Points on a hilly landscape, in no order, each with its height.
From any point a ball takes the steepest step (drop divided by distance) to one of its 3 nearest points. It stops when none of these is lower. Distance is the straight distance between rows; heights are no part of it.
K_316: [103  51  70 150 136 105 137 125 182]  h=24.7
K_650: [107  30  48 153 153 109 123 157 166]  h=51.2
K_553: [139 179 151 143 133 138 133 127  99]  h=48.1
K_998: [114 151 133 136 112 107 119 138 135]  h=38.4
K_440: [124 159 150 121 118 122 144 125 122]  h=38.5
K_448: [113  80  69 134 129  92 114 142 173]  h=39.3
K_748: [173 143 170 115 165 225 113 122  56]  h=76.7
K_435: [ 84  44  72 153 135 105 144 153 154]  h=46.9
K_94: [161 160 171  98 132 174 104 130  80]  h=34.4
K_492: [125  10  45 148 172 125 147 126 183]  h=41.6
K_516: [116  53  54 145 140 103 133 128 184]  h=32.5
K_873: [132 113 105 115 112  97 119 126 160]  h=43.4
K_417: [120 139 134 110 100 111 123 122 134]  h=59.1
K_837: [ 76  93 101 152 130  98 156 143 147]  h=25.9
K_588: [131 129 131 104 100 119 144 103 154]  h=56.8
K_201: [123  45  53 145 139 102 142 124 190]  h=31.9
K_383: [120 130 122 127 109 101 118 133 148]  h=14.9
K_735: [154 144 160  90 107 142  89 123 111]  h=65.9
K_578: [121  54  53 136 133 106 144 115 190]  h=37.9
K_363: [133 152 151 114 119 123 119 130 116]  h=49.4
K_606: [151 129 137  97 102 113  99 119 141]  h=30.5
K_788: [145 186 159 161 144 147 131 141  79]  h=59.0
K_296: [102 137 120 151 121  99 130 150 126]  h=29.2
K_175: [110 154 146 132 126 119 154 120 119]  h=31.7
K_714: [ 93 162 145 165 138 120 163 131 110]  h=4.2
K_656: [157 154 178  93 127 180 110 114  84]  h=41.7
K_604: [133 157 171 104 110 146 148 103 117]  h=73.2
K_21: [141 128 131  99  97 111 119 114 154]  h=44.5
K_213: [142 174 176 133 146 156 157 115  97]  h=38.3
K_143: [125 146 127 118 105 114 101 135 134]  h=49.0
K_302: [108 135 124 132 117 100 132 138 134]  h=40.8
K_317: [ 98 103  96 142 123  98 114 146 151]  h=52.4
K_934: [148 150 165  89 114 154 119 111 110]  h=69.1
K_162: [144 185 161 159 153 144 144 128  92]  h=55.2
K_444: [174 142 185 111 167 228 132 108  67]  h=67.8
K_374: [153 166 170 116 137 168 112 120  86]  h=23.7
K_413: [ 93 127 102 138 117  96 112 160 134]  h=41.9
K_800: [142  94  84 122 113  90 123 106 181]  h=6.8
K_841: [113 129 123 127 112 102 140 126 145]  h=35.4
K_595: [112 170 152 153 144 127 157 125 101]  h=19.7
K_493: [143 177 169 125 139 150 137 125  90]  h=41.3
K_683: [134 175 147 133 128 124 119 139 111]  h=52.0
K_909: [ 99 143 130 150 129 108 149 133 131]  h=39.4
K_609: [129 160 153 113 122 133 107 131 108]  h=55.1
K_122: [160 175 172 125 148 172 118 125  75]  h=11.3
K_782: [150 154 157  97 115 141 102 128  96]  h=61.3
K_777: [159 160 186 107 147 184 134 112  83]  h=53.9
K_534: [156 157 193 112 144 186 145  97  87]  h=58.2
K_381: [ 99  60  61 151 129  97 131 141 177]  h=14.4
K_241: [ 70 125 119 161 138 111 159 151 134]  h=25.0
K_108: [ 85 117 109 152 129 103 141 153 133]  h=4.4
K_131: [190 159 177 147 178 206 113 124  62]  h=75.6
K_42: [104 106 105 129 112  96 151 118 171]  h=51.3
K_231: [161 118 117  87  95 113  94 110 157]  h=5.5
K_709: [ 97  40  54 153 138 106 126 154 168]  h=35.5
K_392: [132 106  86 125 104  90 113 130 177]  h=33.3
K_111: [126 109  81 134 107  93 102 144 160]  h=44.4
K_58: [146 144 165  81 112 159 106 114 100]  h=66.2
K_537: [161 180 178 142 151 167 144 119  85]  h=27.6

Where does a ball stop that starts at each point below?
K_683: K_122
K_21: K_231
K_111: K_800
K_609: K_714
K_175: K_714
K_588: K_383

For each start below, name every point that the ball comes to, in order.
K_656: K_374 K_122
K_604: K_440 K_175 K_595 K_714
K_492: K_201 K_316 K_381
K_213: K_537 K_122
